Each row is a point on a landscape with many valleys, with its height.
A ball rolls from a point to the lowest of its 3 nearest points, and stops where none of them is lower. Distance is the straight distance between rows; heights are no part of it.
Q42: [ -4  -1  18 -18  -1   8  -8   5   3  -2  14  -5   0  21   7  12  -1  17
   3   5 -13]  (h 1.36)
Q336: [  8   4 -13  12   1  -8   6 -21  19  -7 -13  -5   7 -27  -3  -4  -3 -17
   3  -8   0]  (h 3.25)
Q545: [ 12  19 -11 -18  -9 -19  -2 -13  23 -17 -36 -18   5 -29  -3   8  12 -16
 -11  -2   1]  (h 1.95)
Q525: [ 13  -1  -7  -7   1 -11  -2  -4   5  -2  -6  -6  -1 -14   4   0   3  -6
  -3  -8  -1]  (h 6.21)
Q586: [  5   4   6 -22  -2  -9  -6   5   8 -12  -1 -13  -2  -2   4  25   0   7
  -9  -1  -9]  (h 3.96)
Q407: [  5  15   0 -20 -12  -6  -6   0  -3 -16 -32 -17 -10   0  -5   2  17 -11
 -18  15  12]  (h 4.12)
Q268: [  0  -8   8  -7   1   9  -5   8  -7   0   5   2 -12  12   2   0   3   6
  -5   5   2]  (h 2.78)
Q63: [ -7  -7   8  -5   5   8  -1   7  -2   7  18   2   3  13   5  12  -7  20
   8  -3 -14]  (h 1.01)
Q297: [ 10  -4  -9   4   8  -3   3  -7   0  -4   2  -3  -3 -13  -3  -1   0  -7
  -7  -7   2]  (h 4.81)
Q825: [ -7 -15   1  14   6  15   1   9  -7  13  12  10  -6  12  -4  -3   0   9
   7  -5  -6]  (h 2.27)
Q145: [ -6  -8   7   6   4   5   2  10   3  12  27   3  14   6  10  17 -13  19
   8  -3 -27]  (h 0.75)
Q174: [-21 -10   6  16   6  14  -2   9 -18  20  25  22  -9  28   3 -13   0   5
  13   0   8]  (h 1.33)
Q189: [-11 -11  15   7   0  11  -2   9 -17   5  13   8 -19  29  -3  -2   4   9
   9  12  16]  (h 1.35)
Q418: [-18 -10 -13  28   9   4   9  13  -8  18  26  21  12  -7  -2 -18 -21   4
  10 -16 -10]  (h 3.00)
Q426: [-33 -15   0  27   2  14   2  20 -20  33  34  27   1  24  -4 -12  -4   9
  14  -3  14]  (h 1.93)
Q110: [  2  -7  -3   7   5   0   2   2  -2   9  18   5  10 -11   6   5 -10  10
   3 -13 -15]  (h 3.07)
Q91: [  0   5  10 -17  -2   1  -4   0  -8  -9  -3  -4 -11  16   1   3   5  -1
  -6  13   5]  (h 2.25)
Q66: [  6   0 -15  12   8  -4   5  -8  11  -2   4  -6  13 -28   2   0 -12   0
   9 -21 -15]  (h 4.28)
Q555: [  9   0 -13  25   1  -3   6 -13   3   3  -4   9  -5 -17  -7 -13  11 -18
   2  -1  21]  (h 1.74)
Q187: [ -2   0 -20  30   8   3   6  -9  -5  13   3  16   7 -16  -5 -20 -10  -6
   1 -14   7]  (h 1.68)
Q957: [ -3 -10  -6  12   5   4   2   5  -5   8  10   8  -2   1   2   1  -9   2
   7  -6 -10]  (h 3.48)
Q243: [ -5   3  21 -16  -9   2  -7   2  -8 -15   0  -7 -16  32  -5   6   3  10
   1  19   7]  (h 1.84)
Q401: [-20 -13  -4  33   6   9   9   4 -11  24  18  23   1   2  -4 -18  -7  -2
   5  -8   5]  (h 2.86)
Q956: [-18 -13   1  17  11   7  10  18  -8  26  25  16  13   2   4  -2 -21  14
   7 -16 -23]  (h 3.51)
Q916: [  7   2 -16   9   5 -10   2  -9  14  -4  -3  -8  10 -31   3   6  -6  -3
   0 -11 -17]  (h 4.77)
Q478: [ -7 -12 -15  29   9   4  11   6 -12  23  21  19  13  -5  -1 -11 -11   4
   5 -14  -4]  (h 2.53)
Q753: [ 10   6  -5 -10  -1 -15  -4 -13  16 -13 -11 -11  11 -28   0   8   6 -11
  -7 -10  -1]  (h 1.32)
Q566: [  8   0 -13  12  10  -7   4  -1   4   1   3  -4  22 -28   3   8  -4   8
   4 -17 -17]  (h 3.94)
Q626: [ 14   5  -5  -7  -5  -7   4  -9   8  -9 -27 -10  -6  -7  -3  -6  16 -17
  -3   1  16]  (h 1.06)
Q489: [  8  14  23 -42  -9  -1  -4   4  -8 -25 -23 -18 -13  21  -3  10   8  -8
 -12  23  10]  (h 2.03)
Q748: [ 13  12  -9 -21 -10 -20  -8  -7  18 -15 -26 -19  18 -32  -2  15   4  -9
  -9  -4  -7]  (h 0.61)
Q210: [ -3  -5 -17  37  11   2  12  -9  -5  19  11  11  14 -14   3 -22  -6  -7
  14 -18  -1]  (h 1.97)
Q9: [  8  -3  -2  -9  -6  -5   1  -3  -1  -6  -9   0 -12   3   0  -3   8  -7
  -7   5   4]  (h 4.62)
Q278: [ 10   3   2 -15  -7  -3  -7   0  -3 -10 -22  -8 -15   8  -6  -6  15  -8
 -12  13  15]  (h 3.06)
Q998: [ 12   2 -11  13   1  -9   4 -12   8  -2  -9   1   2 -14  -2  -8   0 -11
   2  -3   3]  (h 3.54)
Q776: [ -4  -3 -13  32  10  -1  10   2  -6  14  15  12  20 -19   6  -8 -21   6
  15 -26 -17]  (h 2.28)
Q487: [  0  -7  -6  11   3   1   0  -1  -7   8   0   9  -8  -4   2 -11   4  -3
  -3   5  14]  (h 2.44)
Q376: [ -1  -1   7  -2   0   7  -7   7 -15  -4   3   3 -19  25  -4  -9  12  -3
  -2  18  26]  (h 1.61)
Q802: [  4  -2 -12  23  13  -2   3 -12  -1   9   3   7   4 -19   5 -11  -3  -6
   3 -11  -4]  (h 2.47)
Q601: [ -8  -1 -21  35   6  -3  13   2  -7  26  18  21  19 -15   2 -11 -17   2
  14 -22 -19]  (h 2.17)
Q799: [ -5 -10  -5  22   4   4   2  -3 -12  11   9  13 -10   6  -2 -15   6  -4
   7  -5  11]  (h 2.65)
Q993: [  2   0 -17  21   2  -8   8   2  -2  11  13   5  25 -21   3   5 -16  11
   8 -25 -24]  (h 2.46)
Q958: [  5  13  23 -38  -6   5  -7   7  -7 -23  -6 -13  -4  20  -1  16   2   4
  -7  14  -2]  (h 1.78)
Q143: [ -1  11  24 -28  -3   4  -6   8  -1  -7   7  -9  -5  23   4  21   4  12
   0  15 -11]  (h 1.50)
Q506: [ 12  16  -6 -25 -14 -21  -9 -14  20 -23 -35 -24  18 -38  -4   9  11 -18
  -8  -7   4]  (h 1.56)
Q391: [ 11   0   1   2  -3  -7   3 -11   4  -9 -14  -5  -6 -11  -3  -7  14 -14
  -8   3  13]  (h 4.41)
Q976: [ 12   4  -9 -11   4 -17  -1  -8  13 -13  -8 -18  14 -28   0  21   2  -6
  -5 -16 -11]  (h 2.99)
Q474: [  0  -4 -10  15  10  -2   4   2  -2  14  15   7  17 -20  10   6 -19   9
   6 -24 -23]  (h 2.61)
Q882: [ -2  -3  -3   8  14  -7   2   8   6   9  10  -4  20 -18   3   8 -14  14
   6 -14 -25]  (h 2.96)
Q702: [  9  19  21 -49 -15  -2  -9   4  -5 -27 -18 -22  -7  22  -4  23   5  -1
 -14  24   3]  (h 1.94)
Q294: [-15  -3  17  -6  -1  16  -4  10   2   8  29   0   2  32   6   7  -7  27
  12   8 -13]  (h 1.15)
Q200: [  7   4   5  -9 -12   2  -2  -1 -13  -6 -17   2 -23  20  -5 -12  16 -14
  -8  21  32]  (h 2.23)
Q217: [  1  -4   1   7   7   4   4  -3  -6  -2  -6   4 -19   7  -2 -14  13  -7
  -1   8  20]  (h 1.77)
Q4: [ 13   4   2 -22  -5  -8  -6  -2   6 -14 -20 -17  -2 -12   0  14   3  -8
  -7   7   2]  (h 7.68)
Q613: [  5   0   9 -10  -5  -1  -1   1  -4  -5  -9  -3 -16  14   1   0  11   3
  -3  13  19]  (h 2.06)
Q375: [ 14   5  -6  -5  -6 -12   0 -16  19 -14 -19 -10   1 -24  -6  -1   4 -16
  -5  -1   5]  (h 2.76)
Q515: [  5  -7   0  -2   3  -5   1   1   4  -3   5 -11  11  -9   5  16  -5  16
  -3  -5 -23]  (h 6.29)
Q274: [ -1  -9   7   0   1   6   0   5 -10   4   6  11 -21  19  -4 -11   9   0
   1   4  19]  (h 1.49)
Q378: [ 15   9  -6 -20  -6 -11  -4  -9  16 -22 -43 -12  -4 -21  -3  -1  12 -17
 -12   7  11]  (h 3.72)
Q349: [-10  -6  13   0   1  15 -10  16  -5   8  20   9  -6  22   0   7 -10  21
  10   9 -10]  (h 1.37)
Q698: [  2   1  11 -23  -1   5  -7   4  -2 -12  -4  -7  -7  18   1  14   4  15
  -1   9  -5]  (h 1.76)
Q40: [-15 -12   7  11   4  12   3  13  -5  20  22  14   1  14  -1   0 -14  16
   7  -5 -14]  (h 3.03)
Q345: [  1  -2  11  -6  -1   7  -3   5  -6  -4   7 -10  -1   7   0  14  -1  11
  -8   3 -15]  (h 1.51)
Q643: [  8   2  11 -13  -5   2   3   3 -14  -8  -7  -2 -21  31  -4  -6  13  -3
   2  23  23]  (h 1.79)
Q634: [  6  19 -12  -2 -16  -7   3 -23  27 -25 -43  -6   3 -17 -11 -14   8 -35
  -4   6  29]  (h 7.34)
Q726: [ -7  -4  11  -1   1   8  -3   7   1   5  17  -3  -1  10   2  11  -5  16
   3   0 -16]  (h 1.18)
Q103: [ -8  -4 -18  33  11   4  12  -2 -16  27  24  22   9 -19  -3 -16 -11  -5
  13 -23  -3]  (h 2.07)
Q374: [ 12  16   0 -36 -14 -19  -9   1  17 -27 -34 -23   9 -24  -2  14   9 -12
 -21   5  -1]  (h 2.77)
Q621: [  7   3   3  -4  -8   1   0  -9   7  -7 -31   1 -15   3  -3 -14  22 -19
  -9  17  24]  (h 5.46)
Q75: [-15 -14  -5  24   7  15   2  12 -13  24  22  21   0   9   3 -14  -7   7
   7  -8   5]  (h 2.24)
Q579: [ 10   6  -5 -14   3 -16  -9  -4   9 -15  -8 -23   7 -22   5  19   9  -2
  -5  -5  -7]  (h 4.89)
Q298: [ 1 -9  3  1  1  4 -3  4 -8  2  9  2  2  6  0  2 -3  9  2 -5 -6]  (h 2.05)
Q510: [-24  -7  15   7   2  13   1  18  10  25  37   8  18  16   9  10 -22  25
   2  -2 -27]  (h 0.90)
Q788: [  4   4 -17  31   8   0   8 -20  -1   5  -2  11   5 -23  -2 -16  -2 -19
  10 -10  15]  (h 1.17)
Q704: [  9  11   1 -34 -10  -9  -9  -4   6 -24 -32 -18  -4  -2  -3  12  13  -9
 -15  10  10]  (h 4.95)
Q963: [ 10   9 -17  12  -2  -6   6 -25  19 -11 -18   0   2 -21  -6 -12   8 -21
  -2  -4  22]  (h 3.67)
Q420: [ -9  -5 -14  28   5   0   5   9  -4  18  23  14  19  -9   2   1 -22  11
   9 -24 -25]  (h 2.37)
Q622: [ -1  -9  -9  20   9   3   2  -7   0   8   2   9  -5  -2   2 -18   8 -13
   1   3  16]  (h 2.31)
Q417: [  7  15   0 -15 -11  -8   3 -15  11 -13 -43  -8 -10  -9  -5 -11  18 -24
 -11  16  23]  (h 5.42)
Q575: [  8  13   4 -37 -11 -10  -9   7   1 -23 -23 -24   6   0   5  23   8  -4
 -16   6  -3]  (h 3.89)
Q511: [  8   9  10 -21 -12  -4  -3   1  -6 -19 -37  -7 -18  17  -8 -13  21 -21
 -13  20  31]  (h 4.33)
Q500: [-28  -3   9   4  -4  19  -6  14   1  22  37  11  18  31   5  -1 -15  32
  15   6 -22]  (h 1.07)
Q41: [-29  -7   9  11   3  19   3  17  -6  26  36  19   0  30   6  -5 -10  21
  16   9  -5]  (h 1.92)
Q773: [  0  -7   5  -5   5   1  -1  -1  -3  -4  -6   2 -11   3  -5  -1   2   0
  -1   5   3]  (h 3.45)
Q382: [ 11   5  -8  -2  -3  -7  -3 -13  11 -10 -23  -3  -6  -8  -5 -13  13 -19
  -9   2  18]  (h 3.88)
Q410: [  5  19  18 -45 -16  -2  -7   5  -3 -28 -27 -24  -7  10   2  21   9  -4
 -19  19   2]  (h 2.00)
Q308: [-25 -14   4  18   1  15   5  13  -7  26  33  20   4  20   2  -5 -14  16
   9  -1  -7]  (h 3.33)
Q987: [  5   2   2 -15   2 -13   0   4   3  -8   2 -12   6 -16   4  16  -3   3
  -5  -7 -22]  (h 5.68)
Q952: [  8  -4 -15  23   4  -6   8  -8   0  10   9   9   9 -19   4  -8 -11   0
   3 -17 -14]  (h 3.28)
Q768: [ 14   7   7 -17  -7  -1  -8  -3 -11 -13 -25  -4 -22  17  -2 -11  19 -15
 -11  19  32]  (h 3.19)
Q931: [-14  -9   8  11   1   8   2  12  -9  13  16  12  -7  19  -1  -4  -5  13
  11   4   1]  (h 1.75)
Q774: [  9   0 -15  19   4  -4   4 -19  10   7  -2   1   6 -28   0 -13  -2 -11
   1 -10   1]  (h 3.02)
Q152: [ 12  16 -11  -6 -14 -10  -4 -24  26 -21 -40 -11  -2 -21  -9  -7  12 -31
  -7   8  25]  (h 6.69)
Q53: [-18  -5  13  -7  -5  16  -4  11   7  15  35   4   6  29  11   9 -15  32
  13   8 -26]  (h 1.03)
Q841: [ -7   2  21 -11   0   8  -1   9  -4  -1  14  -1 -11  32  -1   5  -3  15
   7  15  -1]  (h 1.59)
Q36: [  5   4  13 -26   2  -2  -3  -3   4 -14  -8 -11  -8   9   0  14   3   0
 -12  11   0]  (h 1.30)
Q951: [ -6 -10  -5  28   8   7   5   5  -8  15  18  12  12  -1   2  -4 -18   8
   7 -16 -15]  (h 2.89)
Q324: [ -2   1  19 -18   4   8  -1   6  -1  -4   9  -2  -7  28   3   8  -1  11
   1  11  -2]  (h 1.47)
Q90: [-13  -6   2  14   1  12  -1   7 -16  12  17  14 -15  22   0  -6  -2   7
   7   0   4]  (h 0.96)

Where does a ball stop that starts at each point below?
Q566 => Q788
Q956 => Q788
Q951 => Q788
Q768 => Q90
Q487 => Q90
Q110 => Q788
Q511 => Q90
Q308 => Q145
